Each row is a point on a tangle of strands that fork, close into loops and nearly touch. The rows are in no order.
In the rows, zero is written as 128.
Points whose rows are less than 121 apart are linked; no others are.
fozis: [128  86 155 114 111 155 158 101  98 167 104 141 160 110 152 132 176 115
 137 126 152  91 129 110 109  89]
Dotup: [142  91 165  98 118 150 134 149 103 108 159 117 126 144 147 162 159 145
 116 141 147 128 138 143 132 195]
Gazet: [ 97  83  94  99 130 118 110 143 135  67 115 156 179  90 104 143 128 125
 104 119 153 131 126 144 167 122]
Tomur: [141 145 112 104 142 126 134 116 136 176 178  93 190 114 167 166 145 116
 102 113 173 171  92 122 130 102]
Misa: [187 132 181 103 148 131  87  95 151 191 180  61 150 141 152  91 144 142
  90 123 114  87  95  94 146 103]
Bim: [127 114 113 125 118 112  95 154 154 138 158 172 176  84 130 149  95 137
 116 128  89 175 129 126  80  66]
seko: [ 47 149  96  94 134 133 153 123 129  85  58  80 188  79 112 147 151 126
 109 151 184 100  98 114 155 128]
Marim: [127 108 132  54 149 164 108 136 149 143 131 135 104 114 112 152 109 121
 129 112 115  83 115 159  67 201]
Sava: [ 98 129 130 157 145 158 155 177 115 103 135 178 158 120 103 121 102 167
 210 161 133 160 144 109  89  88]
Tafig: [103 138  95 143 138 121 124 127 107 115 141 214 159  66  77 144 101  69
 190 127 163 115 114 125 158 108]
kodu: [116 129 115 133 128 164 117 193  87 123 195 172 123 121 128 158 120 129
 148 153 163 185 155 118 109 162]
zades: [ 94 133 156 115 111 118 100 139 141  65  66  81 158  97 118 134 114 187
 107 146 111 114  94 134 130 118]
rut: [152 106 120  86 118 116 127 113 161 143 107 140 114 106 120 113  84 178
 157 101  56 135  76 146  59 112]
luv: [122 156 151 174 142 106  76 165 134 154 126 159  93 109  90  67  48 108
 158 152  92 102 167  68  90  83]
nipe: [181 129 186 138 140 132  96  92 136 161 191  98 153 155 147  99 172 128
  67 133 125 108 117 123 188 119]
bani: [176  84 151 128 139 147 138  74 152 125 128 153 152 183 151 111 199 159
 101 155  95 107 101 141 176 135]
dezuk: [103  90 147 111 126 146 114 125 102  87 112 175 117 127 162 158 165  96
 102 164 173  89 140 129 173 175]
Vep: [114  99 181 112  76 168 101 135 108 148 137  77 179 115 130  86 193 136
  77 136 132 102 171 122 131  70]
diz: [122 106 113  92 114 121 158 167 139 105 131 122 109 179 188 170 121 157
 113 153 116 166 114 143 100 138]
zef: [166 132 102  95 167 106 120 137 154 110 169  95 151 164 127  68 134 133
  81  89 181 162 153 123 195 119]
guzu: [151 107 140 113 100 112 107 143  92  83 147 149  90 112 119 115  91 128
 179  86 126 153 135 141 161 156]
lumum: [146 154  89 150 165 129 186  83 152 179 121 158 168 147 119 110 153 111
 169  99 171 122 131 116 134  87]
kanog: [124 158 123 172 134 124 135 117 140 187  71  81 120 130 117  97 120 109
 132 111 116  91 123  92  97 117]
rin: [118 175 108 172 122 106 152 116 117 110 121 177 143  80  86 129  87 133
 207 131 110 165 104 142 137  95]
tuv: [148 143  97 141 132  95 125 108 139 140 107 133 103 158 152 132 144  86
  89 105 131 125 139 130 159 120]
gipe: [141 103 147 116 178 170 141 130 150 160 122 146 113 177 173 141 155 146
 124 160  63  70 136  93  90 113]
gafeg: [123 116 107 108 151 138  95 143 137 104 109 120 102 143 109  79 108  86
 113  89 172  90 193 112 151 157]
nomog: [115 148 140 137 131 121 131 131 136 133  74 110 122 121 141 142 113 137
 139 135 121 109 116 104  98 107]
pav: [157 124 115 110 128 161 126 156 137 204 179 105  93 138 121 111 123 126
 143  86 104 147 155 110  55 128]
Pulir: [118 170 123 166  68 110 151 142  91 122 128  68  87 142 104 158 102 129
 144 111 103 173 107 151  96 172]
zedes: [151 113 197 120 104 127 136  77 104 133 100  74 109 138 150  99 189 160
  93 141 122  93 111 140 152 149]
Fad: [120 176 133 178 106  79 141 127 134 119 103  73 140 125 110  96  74 175
 149 127  92 171 107 138 103  93]
kunu: [186 148 166 172 157 122 169 105 115 165 196 147 114 192 163 143 159 133
 141 167 140 136 122 117 134 137]
Lisu: [116 107 178 164  75 137 125 119  60  97 117 170  87 125 108 142 173  85
 143 139 132  90 181 147 163 175]
Zazo: [176 136 130  95 153  87 138  82 160 138 124  90 108 167 168  98 121 127
 117 104 140 126  70 137 179 150]
Kita: [132 136  97 138 113 104 179  96 146 110 108 146  98 160 110 155 107 141
 170 122  97 158  79 184 128 155]
Nimel: [ 98  82 110  92  86 182 134 166 120 123 116 107 132 151 127 127 183 155
  99 126  93 134 197 147  90 172]
rik: [124 154 147 127 154  98 125 142 157 129 144  90 172 144 200 150  95 181
  98 164 121 178  72 130 119  94]
sebuv: [102 130 127 139 137 147 114 165 131 108 131 139 148 158 152 121 195 100
  76 162 157 118 195 119 179 128]
kufud: [152 106 211 128 106 123 100  86 111  88 108  80 121 109 139  99 148 153
 106 137 138  98  82 146 177 149]
tak: [140 111  68 119 141 178 164 104 151 168 129 179 154 147 112 119 178  99
 131 107 108 103 153 133 114 129]
bolup: [137 146 122 116 127 116 139 106 161 167 108  79  73 175 143 134 123 128
 125 122  95  89 117 152  90 184]
zoku: [132 149 166 155 132 148  94 148  85 140 175 156  59  97  89 160 103 116
 168 140 116 121 127 133 101 192]
ritod: [130  88 163 100 117 183 145 153 102 126 202 126 187 113 144 177 158 148
 135 150 166 134 119 147 109 172]
sivop: [178 111 117 110 147 110 119 123 148 202 146 139  46 171 156  99 100  96
 145  98  79 110 122  95  86 159]
didu: [ 82 138  80  80 122 119 158 118 120 108  73  73 167  91 104 147  95 160
 164  89 151 115  94 125 100 107]
Rofa: [137 143  85 166 142 101 163  76 165 172 119 153 187 113 116 124 138 100
 129 111 139 153 100 132 133  68]
Lisam: [102 132 114 154 147 154 156 173 133 127 120 163 170 154 114 110 136 137
 171 146 167 138 181 101 107  84]
lig: [ 93 118 109 113 142 145 122 162 139 122  64 160  61 149 131 122 121 147
 123 154  54  90 153 115  74 143]
fivi: [103 127  99 103 136 118 145 171 133  74  69 146  75 150 132 113  90 162
 136 121 108 123 173 111 107 133]
gazu: [117 155 114 158 121 126 133 147 141 158 120 124 162 128 100  87 119 124
 160 130 162 129 180 106 107  66]
Lor: [167 137 144 192 111 121 165 115  97 156 142 165  74 135 100 119 122 157
 182 134  79 178 112 133 103 135]
ronas: [ 75 130 117 174 100 148 123 170 103  92 113 181 103  98 106 186 131 123
 125 176  96 136 120 133 118 155]
luran: [111 134 121 124 132 112 138 105 161  85  73  76 198 113  93 120 113 191
 124 138 127 128  71 141 148  88]
nima: [133 102 121 128 131 162 161 148 113  91 122 182  82 187 131 138 141 161
 160 146 106 131 151 148 122 181]
ded: [159 108 135 120 134 124  91 112 184 150 122 121 101 112  96 137  80 162
 120 114  40 119  77 163  76 136]
num: [159 115 139  72 139 126 122 123 145 156 140  92 160 148 185 109 136 165
 110 121 112 153 106  97 124  72]
rud: [152 121  84 143 142 157 156  98 142 174 117 160 139 134  95  91 152  90
 156  86 154  99 175 114 127 126]
dib: [112 117 194 153 136 138  99 136 102 101  98 146 120  75 116 140  97 133
 168 177 132  58 121 116 115 139]
Mun: [167 132 173 120 138 123 139  67 124 196 170  99 160  92 146 156 132 101
 128 107 157  94  67 133 113 152]
dil: [150 110  90  69 173  92 129  94 150  87 113 103 140 137 136  60 147 135
  77  98 166 142 122 110 209  88]
Noz: [100 122 157 103 118 153 108 121 131 140 108  90 194  95 128  82 185 136
  80 150 164 118 127  95 147  53]
Gokes: [148  81 118  88 138 178 124 103 154 140 158 135 126 125  98 153 149 112
 120 115 121 101 102 185 123 204]
fop: [ 92 115 107  71 148 138 146 144 138 118  73  71 164 140 150  94 147 168
  95 126 139 125 157  93 124  76]
fesam: [129 140 126 175  96 114 111 144 103 118 130 155  94 134 136 121 146  69
  99 120 146 136 181 139 163 118]
Musok: [ 96 181  97 138 144  92 121 145 141 132 107  82 161  99 146 127 108 120
  83 130 168 149 132 100 125  53]
par: [123 150 163 153 154 147 139 178 101 128 183 172 139 137 164 179 132 135
 167 189 152 153 144  97 100 140]
voket: [155 143 163 138 126 106  57 145 137 116 196 149 136  93 123 114  82  90
 130 124 157 141 153 132 156 123]
momob: [110 127 161 200  72 115  88 144  99  75 157 122 148 131 115 130 148 111
  96 173 165 162 151 149 174 129]
mez: [138 140 158 177 121 140 101 133  80 132 161 184  86 105  84 110 101 102
 196 141 129 135 144 128  98 129]
duro: [ 86 140 170 153 132 138  76 167 115 106 104 156 127  71  88 136  71 126
 152 154 111 101 145 105  79 102]
ledu: [182 112 151 116 154 146 120  87 157 148 185 132 129 176 153 138 184 131
  67 129 100 107 123 134 180 146]
ziraz: [194 134 138 102 166 113  91  85 170 202 163  97 130 156 163  81 134 106
 106  92 106  88  88  82 180 106]
gami: [ 83 189  92 121 162 121 156 122 148 111  66  45 160 119 129 127 129 131
 103 135 178  99 112 121 149 121]
rap: [ 95 141 121 162  80 134 154 141 103 136 137  92 125 149 131 189 180 112
  69 141 130 152 138 153 120 182]
binot: [170 123 107 107 152 105 129  93 160 166 123 119 101 161 166  89 141 106
 115  76 129 116 116 112 159 117]
zek: [159  82 134  73 113 151 127 138 142 140 141 125 105 135 122 117 113 188
 164 101  75 157 121 139  68 120]
gir: [118 114 116  51 102 105 152 124 108  63  74  96  74 144 166 153 102 142
 134 105 139 125  99 153 173 162]
Zez: [128 117 111 109  77 115 112 157 101  79 126 132  60 100  98 136  71 144
 175  88  94 165 132 131 116 142]
Losis: [ 77  95 120 114 121 147 119 157 102  85 106 151 143 130 147 136 182  73
  85 152 179  99 199 135 179 172]
bobun: [147 173  98 183 145  81 165  89 147 138 122 145 158 121 151 146 111 114
 155 128 131 172  88 127 161  97]
vugu: [117 171 119 143 117  57 122 127 136  87 124  77 140 102 118 148  57 167
 151 124  91 187  70 153 135 108]
kopa: [154 126 118  92 114 146 128 131 109 157 182 135 119  83  84 127 105 127
 193  86 142 184 117 146  97 161]
buta: [152 134 139 126 154  93 158 141 120 138  96 137  71 170 186  95 113 125
 173 121 147 126 138  93 151 130]
kalo: [ 79 154 130 117 110 113 147 118 123  88  81  67 194  71  89 142 101 154
 158 123 176 115  92 127 147 104]
kor: [135  79 153  84 115 121 123 132 124  72 157 112 201 108 132 119 125 183
 150 132 146 165  94 145 163 125]
Bureg: [184 150 164 156 212 135 140 110 148 169 170 153 112 200 157 113 143 147
 165 172 110  90 122  90 149 140]
Dozo: [150  93 141 104 153 146 156  99 150 111 109 152 136 179 125 132 156 177
 131 149 105  95 101 173 152 175]
pepok: [149 101 131 148  89 105 109 122 146 127 137 164 138 113 138 139 107 152
 109 125  65 185 111 135 103  64]
zer: [124 174 169 192 101  92 125 131 121 148  99  58 139 129 138  85 117 155
 117 131 121 156 137  99 107  70]
ritu: [159 151 142 151 141 120 160 121 125 178 178 103  94 196 168 140 153 136
 111 144 112 148 118 119 102 141]
ginus: [125 155 142 111 126 137 152 124 138 179 103  47  94 161 184 127 147 138
 113 123 126  91 104 117  84 149]
rodas: [140 138  94  97 164  96 112 159 136 113 164 115 150 159 138  97 108 128
 111 116 171 170 177 115 152  93]
Vavu: [136 105 136  85 142 122 143 112 118 111 124 142 105 165 199 163 159 101
  84 153 170 122  99 148 178 173]
pefa: [128 142 125 115 133 107 122 141 100 101 113 108 105 151 106  64  96 122
 165  80 190 127 187 116 169 139]
Banu: [138 105 100  96 119 148 114 162 141 156 140 130  89 125  94  87  84 155
 162  86  84 146 155 120  65 127]
Ras: [ 95 164 108 113 148  80 110 135 170  63 127  83 155 115  93 160  52 161
 123 134 104 152  81 147 120 129]
kegu: [ 91 145  91  61 169 126 161 130 123 140  84  95 148  95 161 159  94 130
 149 106 173 113  97 100 103 117]
Tuz: [ 72 138 110 143 105 141 124 138  99  91 117 188 129  65 100 210 111 111
 183 162 114 131  87 115 126 128]
pezi: [158 115 119 181 112 147 138 102 115 162 160 190  67 155  72 120 148 152
 144 131  70 166 126 169 108 159]
bogal: [170 163 149 159 156 116 120  80 136 196 193 145 147  80 131 176 129  89
 131 136 132 117  79 128 115 141]
Kulon: [110 125 133 135 133 164  99 181 100 126 144 197  90 129 106 135 139  80
 152 152 145 103 207 118 123 158]
pema: [104 108  91  99 145 132 134 137 163 126 144 158 182  93 153 185 114 146
 111 142 107 167  95 134  81  93]
Tif: [128 137 145 136 164 122 118 100 150 123 113 125 174  97 155 146 148 136
  78 173 146  95  75 118 156 120]
viko: [147 143 176 170 131 143 146 129  83 183 199 163 113 153 158 164 151 108
 157 162 147 153 146 105  98 114]
peto: [128 121 130 167 103 109 136 117 133 112 115 154 180 130 130 126 141 148
 124 157 104 169 122 113 128  49]
sudo: [160 153 130 137 168 100  89 117 163 146 201 138 176  86 109  96  78  90
 148 105 154 161 131 120 147 110]
Pinab: [ 78 139 110  79 143 131 108 145 136 123  98  76 171  86 135 115 140 142
  81 127 179 127 135  93 125  77]
dor: [135 104 121  91 167  93 110 109 135  82  81 145 103 143 162  45 132 120
 101 108 153 108 128 110 208 101]
gemo: [106 155  89 117  88 107 120 153 129  95 129  81  86 144 121 165  91 131
  88 108 102 165 101 162 127 166]
Kol: [ 96 151 150 117 124 163 167 115 120 194  77  56 118 119 165 137 186 120
 106 129 135  67 139 107  93 144]
leka: [123  99 115 112 134 117 124  97 127  90 124 207 163  60 110 144  99 104
 181 114 145 105  95 142 160 119]
ralo: [128 121  93 108 156 166 153 120 141 182 108 161 140 175 183 133 191 116
 107 133  79  70 129  78 117  90]
bomez: [126 159 144  85 145  77 121 113 148 132 114  91 159 115 184 150 118 155
  82 154 118 163  41 122 140  97]
sor: [ 76 155  76 135 147 140 123 162  92 104 132 199 114  65 100 170  81 100
 202 131 155 138 126 112 131 127]
tet: [117 148 122  96 177  95 127 185 130 109 131  97 116 160 165 107  91 152
 131 126 175 155 176  74 128  94]
vepom: [135 134 139 122 120 123  71 160 109  79 183 134 146  96  72  97  85 101
 153 101 188 130 165 143 163 137]
Sovup: [136 118 144 147 143 186 134 110 134 129 174 165 140 106  65 150 134 136
 154 141 136 108 111 171 119 210]
duze: [129 100 118 134  84 165 158 140  97 153 178 107 132 183 138 163 209 114
  79 131 125 156 178 161 127 179]
sike: [134  98  90  96  90 162 126 166 119 138 169 133 109 191 133 138 180 125
  79 120 110 156 199 142 125 173]
Fevu: [109 154  90 138 137 103 169 121 107 106  74 116 120 142  89  93 112 108
 183  77 188 125 173 106 168 106]
vog: [ 86  74  96 112  83 170 174 166 122 103  99 144 161 122 111 151 174 163
 129 139 114 136 159 140  91 150]
Latol: [111 113 114 113 117 161 123 155  93 124 205 158 150  84 100 177 125  92
 162 128 182 164 132 149 136 181]
Bap: [118 172  98 169 121  98 165 120  93 104 105 137 123 133 131 146 118 102
 175 108 177 144 134 114 172 138]
Domag: [133 104 143 173 105 117 105 105 118  99  68 183  79 112 122 120 136  91
 118 136  95  75 140 145 156 134]
Vubo: [107 181 163 194 116  97  90 137 127 141 104  62 130 125 145  96 132 104
  72 141 144 111 137  86 141  89]
Kek: [125 138 145 141  97 124 165  73 126 137  59  77 122 131 140 117 188 147
 106 140 136 103  90 131 152 120]
lem: [135 186 129 182 128  73 142  86 127 118 108 121 149  81 115 138  87 109
 192 131 134 152  89 129 160  97]
farek: [117 172 155 169 122  89 154 106  89 108  86  87  98 137 143 107 123 110
 170 137 191 125 117 103 197 133]
ziguk: [ 96 149 128 117 107 126 101 137 153  88 118  72 167  96  99 164  85 174
  95 135  96 130  84 173 110 145]
fom: [121 141 134 107 121  96 137 159 136  94 156  71 144 166 160 143 102 171
 107 136 131 186 100 136 120 111]
Fasi: [146 144 108 121  86 158 140 134 123 188 167  81 144 129 110 126 136 125
 131  85 146 161 154 129  76 114]
bopug: [117 132 156 176 116 128 124 129 126  95 144 144 174 162 124 119 183 133
  77 183 159 141 161 139 188 102]
Lolu: [122 133 137 128 146 159 111 169 111 150 150 152  73 112 147 163 137  87
 133 130 164  86 162 101 100 188]
kep: [ 96 122  84  82 119 117  95 179 109  71 139 141 102  76  72 138  51 137
 167  76 111 169 145 134 132 126]
rerep: [142 156 101 153 105 132  83 150 138 157 165 122  95 107  72 124 108 101
 114  98 107 154 159 132  92 152]
Sop: [101 134 116 138 145 122  85 175 136 132  95 141 103  78 101  97  48 116
 148 119 104 109 164  90  81  77]
gade: [149 125 126  86 157 116 161  71 159 114 101 128 152 162 148 125 145 141
 120 140 147 107  62 175 186 155]
Sel: [102 139  86 153 105 109 174 127 122  84 117 156 139 129  99 156  97 163
 181 131  85 190  88 153 128 110]
gotan: [ 96  97  78  71 149 116 101 157 121  42 110 147 137  72  84 157  73 144
 136  99 127 108 136 140 145 135]
vesir: [162 138 119 162 138 145 128  91 158 140 166 125 147 176 104 107 183 112
  80 122 120 120 136 167 161 165]
zoz: [112  85 157 138  80 141 104 162  99  79 152 165 152 132  96 115 154 119
 120 147 155 148 181 158 164 146]
fut: [130 112 128 130 119 150 174 115 110 143 108 132 155 119 145 155 159 145
 151 135 137 143 114 122  93 115]
sirof: [134  83 162 117 101 140 108 139 108  84 129 127 128 150 133 116 154 159
 118 133 130 136 157 150 154 152]
mulo: [173 140 137 162 158 125 122 111 161 178 155 147 150 146 151 102 119 118
 123 130  92 123 118  97 120  89]
mazo: [128 185 102 142 131  97 134 116 143 151 135  80 162  99 136 140 120 104
  89 107 189 166 115 113 138 110]
Savo: [137 116  58  54 166 159 117 134 185 156 169 137 137 168 143 139 146  92
  66  96 125 101 142 144 118 176]
Kav: [ 95 123 146 179  99 148 129 172 114  80 115 146 138 122 118 156 140 158
 103 179  96 155 143 142 109 110]
kise: [ 94 102 151 174  61 157 141 125  85 101  91 146 120 108  77 157 177 123
 130 160 111  93 145 169 150 162]
fadob: [132 133 101 129 131 175  98 135 140 168 184 153 117  84  42 102  99 125
 158  86 124 163 143 151 100 149]
bofad: [124 153 208 147 125 114 129 126  74 130 107  88 123 147 148  77 133 126
 162 141 208 100 149  97 159 117]
fudod: [107  91 112  79 141 120 135 166 109  58  87 154  79 163 156 106 121 150
 129 116 144 126 167 123 158 152]
buf: [155 123 131 136 109 160 151 106 120 140 168  98 130 172  87 103 168 139
 138 104 139 143 148 160 135 167]
tikog: [126 126 151 155 115  82 129 142 112 116 114 149 139 143 190 116 137 128
 114 152 126 167 143  94 143  42]
runel: [119 165 104 169 123 133 126 125 160 148 104 104 155 118  64  86 114 132
 141 118 119 124 153 111  82 105]
bep: [140  77 142 160  82 176 155  98  91 173 157 138 130 118  91 164 185 126
 110 134 101 118 146 163  90 145]
Mefa: [125 109  64  59 161 151 147 135 178 137 141 141 147 161 136 160 132 127
 102 120 118 127 112 157  99 151]
Rof: [173 118 114 137 146 113  72 121 183 132 154 142  83 107  99 105  54 112
 117  95  65 112  99 133 101 138]
bobo: [111 143  97  78 104  90 166 113 135  95  93 106  83 147 130 180  87 121
 166 107 131 132  76 175 132 170]
tuved: [129 147 155 170 150 100 112 130 125 152 117 170 129 101 123  92  73 136
 197 151  88 135 126  87  85  77]
pefi: [138  63 123 136 102 148 157 138 128 101 152 183 130 171 107 127 141 172
 158 155  95 177 125 162 126 148]
solus: [133 132 163 177 148 118 149 122 111 119 138 207 129 115 141 123 106 148
 203 174 107 155 125 104 109  99]
bope: [106 144 104 144 136 144 159 108 120 138  42 140 108 129 159 132 185  86
 110 134 122  65 146 122 137 150]
Megik: [178 109 165 175 110 163 144  84 105 193 188 139 134 127  73 120 164 129
 132 126  98 128 137 156  92 125]
Dulu: [105 159 158 201 104 133 125 101 123 145 107 136 143 111 116 146 199  82
  72 174 139  80 146 128 141 113]
bulon: [142 148 145 130 128 146 119 139  99 172 164 121  73 108 136 160  97 107
 164 117 139 127 121 116  86 170]
fiti: [124 119 122 115 165 127 112 116 124  97 104 188 133  58 134 192  86  99
 161 137 143  79  78 133 141 146]
mafez: [ 85 140  90 161  64 117 138 143 111 103 102  79  97 126 117 191 152 108
  65 122  98 145 125 173 124 178]
zes: [103 137 117  89 159 127 140 104 171 139 110  91 165 130 188 140 163 138
  62 174 139 129  62 122 145 104]
gise: [162 141 136  75 142 129 127  83 148 194 170  67 171 109 149 141 146 103
  91  90 163 117  70 137 111 127]
nazat: [113 172 173 223  96  96  88 124 113 140 122 120 109 121 144 144 147  81
  59 163 115 117 128 127 134  91]
mosa: [128 124  97 113 172 152 113 127 165 172  86 169  76 121 124 116 102 115
 135 119  67  74 133 100  69 135]
vonu: [137 105 149  86 128 143 138 124 132 116 191 108 201 114 115 156 125 161
 152 133 151 159  82 169 132 162]
bip: [119 142  59 150 124 129  98 155 156 152 154 176  87 120  90 138  92 120
  95 117  64 175 129 147  92 143]
bukem: [126 101 162 178  74 118 107 108  87 129 149 175  93 124 118 133 167  49
 101 138 156 117 158 157 167 127]
zuvob: [112 118 117 102 134 124 132 147 148  88 130 124 108 180 187 181 147 139
  57 171 127 143 124 140 145 155]
sibig: [112  92 142 167  61 159 164  95 100 132 112 143 148 113  95 159 183 145
 128 144 100 118 116 180 115 147]
muv: [165 124 122  97 138 111 119  97 155 190 116 111  45 172 113 103  97 120
 134 106  63  86  97 144  84 175]
Big: [132 115 184 125  82 168 115 113 123 167 135  58 164 139 113  92 166 162
 114 114 103 115 162 133  95 104]
muto: [104 112 192 133 127 148 116 120 101 141  91 167 135  97 152 133 138  95
 140 163 145  65 141  95 104  98]
Kago: [169 161 148 188 123 101 166 120 131 154 136 108 103 177 138 102 120 157
 167 131 110 156 124 120 114 130]
nusok: [161 106 143 139 152 126 150 145 114 114 116 166  57 194 163 108 129 152
 154 142 117 127 159 109 130 152]
bine: [160 154 149 197 148  92 141  81 134 200 168 159 130 118 154 139 125  95
 140 135 105 137  96 105 104  87]
bolil: [124 111 121  66 149 160 112 140 137 141 137  95 153 158 180 100 170 153
  77 131 123 105 143  88 138  75]
Lubu: [131 119  76  63 154 154 113 144 160 135 131 127 123 138 123 109 143  97
  92  85 127  86 181 118 121 164]
fus: [ 93 139 114 111 115 157 145 118 108 155  66  80 111 125 152 145 202  94
  77 121 122  72 163 128 114 173]
Gulu: [141 106 141 100 149  89 106 138 135 101 118 122 121 111 140  77  68 154
 154 104 132 123 141 100 129  87]
bevem: [179 100 147 142  93 174 128 118  99 167 194 131 112 163  91 103 166 153
 150 100  96 150 174 138 108 141]
Todob: [138 121  84  90 173 145 127 123 160 160 118 171  86 104 128 147  92  98
 144 102  95  82 108 145  81 158]
Dozu: [136 131 108 170 127 160  96 144 137 150 157 191  76 134  79 137 125 152
 107 154  54 173 140 156 101 143]
gire: [ 93 160 124 120 139 127 157 110 118 114  39  90 114 126 170 119 161 119
 104 147 163  83 124 111 160 133]
sagur: [107 153 126 153  80 120 140 141 114 116  97 104 116  96 108 179 103 120
 147 118 115 140 109 127  95 129]
Muz: [ 95 126 109 134 114 159 185 154 128 122  95 108 174 143 116 128 158 186
 137 146 113 147 144 136  80 113]
kugo: [125  82 125  82 114 105 126 140  91  63  95 148  80 134 190 141 128 147
 119 124 143 142 119 129 176 137]
pur: [131 153  89 141 140  80 105 124 173 125 121 113  99 134 104 105  69 124
 106  91  93 137 123 137 126 128]
Fos: [ 93 136  51  83 180 148 144 145 185 152 131 136 165 138 138 165 103 126
  92 129 116 126 102 126  68 107]
tiza: [148 127 155 125 157  69 118 134 126 138  97 112  88 162 171  50  72 140
 165 121 127 127 129  68 144  98]
Nifu: [121 119 174 121 143 128  99 135 102  90 106 124 113 121 157  89 129 116
 144 139 192  93 144  97 181 120]
Tado: [132 106 145 136  75 167 136 144 122 174 151  89 169 130 111 112 159 138
 125 102 109 155 179 128  63  80]
Ginu: [107 127 128 134 145 143 113 107 145 115 126 158 157  91 147 186 133 101
 107 153 141 106  75 133 136 127]
Bamu: [142 116 168 148 136 135 106 157 105 126 144 209 104 141 122 108 114  95
 175 145 154 122 174 116 136 116]
nel: [159 133 189 128 101 116 102 104 104  98 157  48 140 128 119 141 130 154
 120 128 154 133  92 168 176 183]
Guran: [135 109 128  98 168 104  96 140 129  95 108 147 102 127 150  65 123  85
 121 115 190  86 171  92 193 116]
zuli: [145  99 128  92 140 123 126 156 126 124 141 141 117 113 109  72  79 143
 181  95 141 136 156 101  94 120]
Budif: [137  99  98 127 111 132 122 122 146  97 148 161 167 113  84 128 134 128
 103 104 109 158 142 162 150 118]
gur: [155 149 167 151 187 137 129 116 142 180 144 126 125 166 159 116 127 151
 152 168  83  74 107  73 109 108]
ros: [162 115 109 147 111 107 115 115 127 100 155 171 116 125 102 130 114 111
 134 102 115 151 127 158 155 151]
bora: [136 176  75 163 138  76 130 107 167 115 128  79 126 136  94 108  78 120
 111  75 131 164 104 154 172 125]
vidum: [114 134 147 140  90 123 116 118 129  94 141  61 163 106 118 172 135 147
  82 152 132 142  97 169 141 166]
lar: [111 140 122 109 120 142 114 172  92 107 182 126 146  75  95 145  90  86
 169 106 194 155 169 124 141 145]
mik: [121  91 123 129 117 121 137 100 128 116  50 156  76 137 150 132 167  96
  98 137  98  87 137 142 128 146]
Pobu: [104  94 130  72 111 149 130 145 108  72 111  92 171 138 134 107 144 166
 127 126 172 137 136 142 165 151]
rov: [161 157 113 142 141  75 121 106 150 116 160 110 153  98  79  84  72 108
 160  81 162 164 121 144 163 126]
dakun: [131  86 191 141 126 121  79 119 124  98  90 182  82  90 130 107  98 109
 146 142 106  72 127 122 149 127]
ran: [115 128 127 110 149  69 129 169 129 116 116 114 124 143 205 104 106 146
 113 132 145 158 145  75 142  39]
tipob: [131 110  86 106 149 183 151  94 136 180 128 163 144 157 144 144 220  91
  82 126  80  78 149 122 130 114]

A fork is a point with three links, a tip a point with one. Leave the first point through the second and follow the links. Name the first fork or tip that comes.
rud; lumum => Sovup
ritu; Kago => kopa
Pulir; gemo => fut
bomez; zes => Kav
sor; Tafig => sirof
tet; ran => gafeg

A tip is a point with one link. Name the tips that can be reached along the links from each point below, in the order of the rows.
pezi => num, kopa, Sovup, pefi
zuvob => Kav
nomog => sivop, kegu, Dulu

A piece is all that can be reached along the links. How many separate loops has the piece of each point below (a circle has one, a figure eight two, a Y none), and how many tips (points with one link)?
Lisam => loops 3, tips 3
fesam => loops 2, tips 0
fiti => loops 1, tips 1
mazo => loops 1, tips 4
Gazet => loops 1, tips 0
Bamu => loops 1, tips 0
ran => loops 2, tips 0
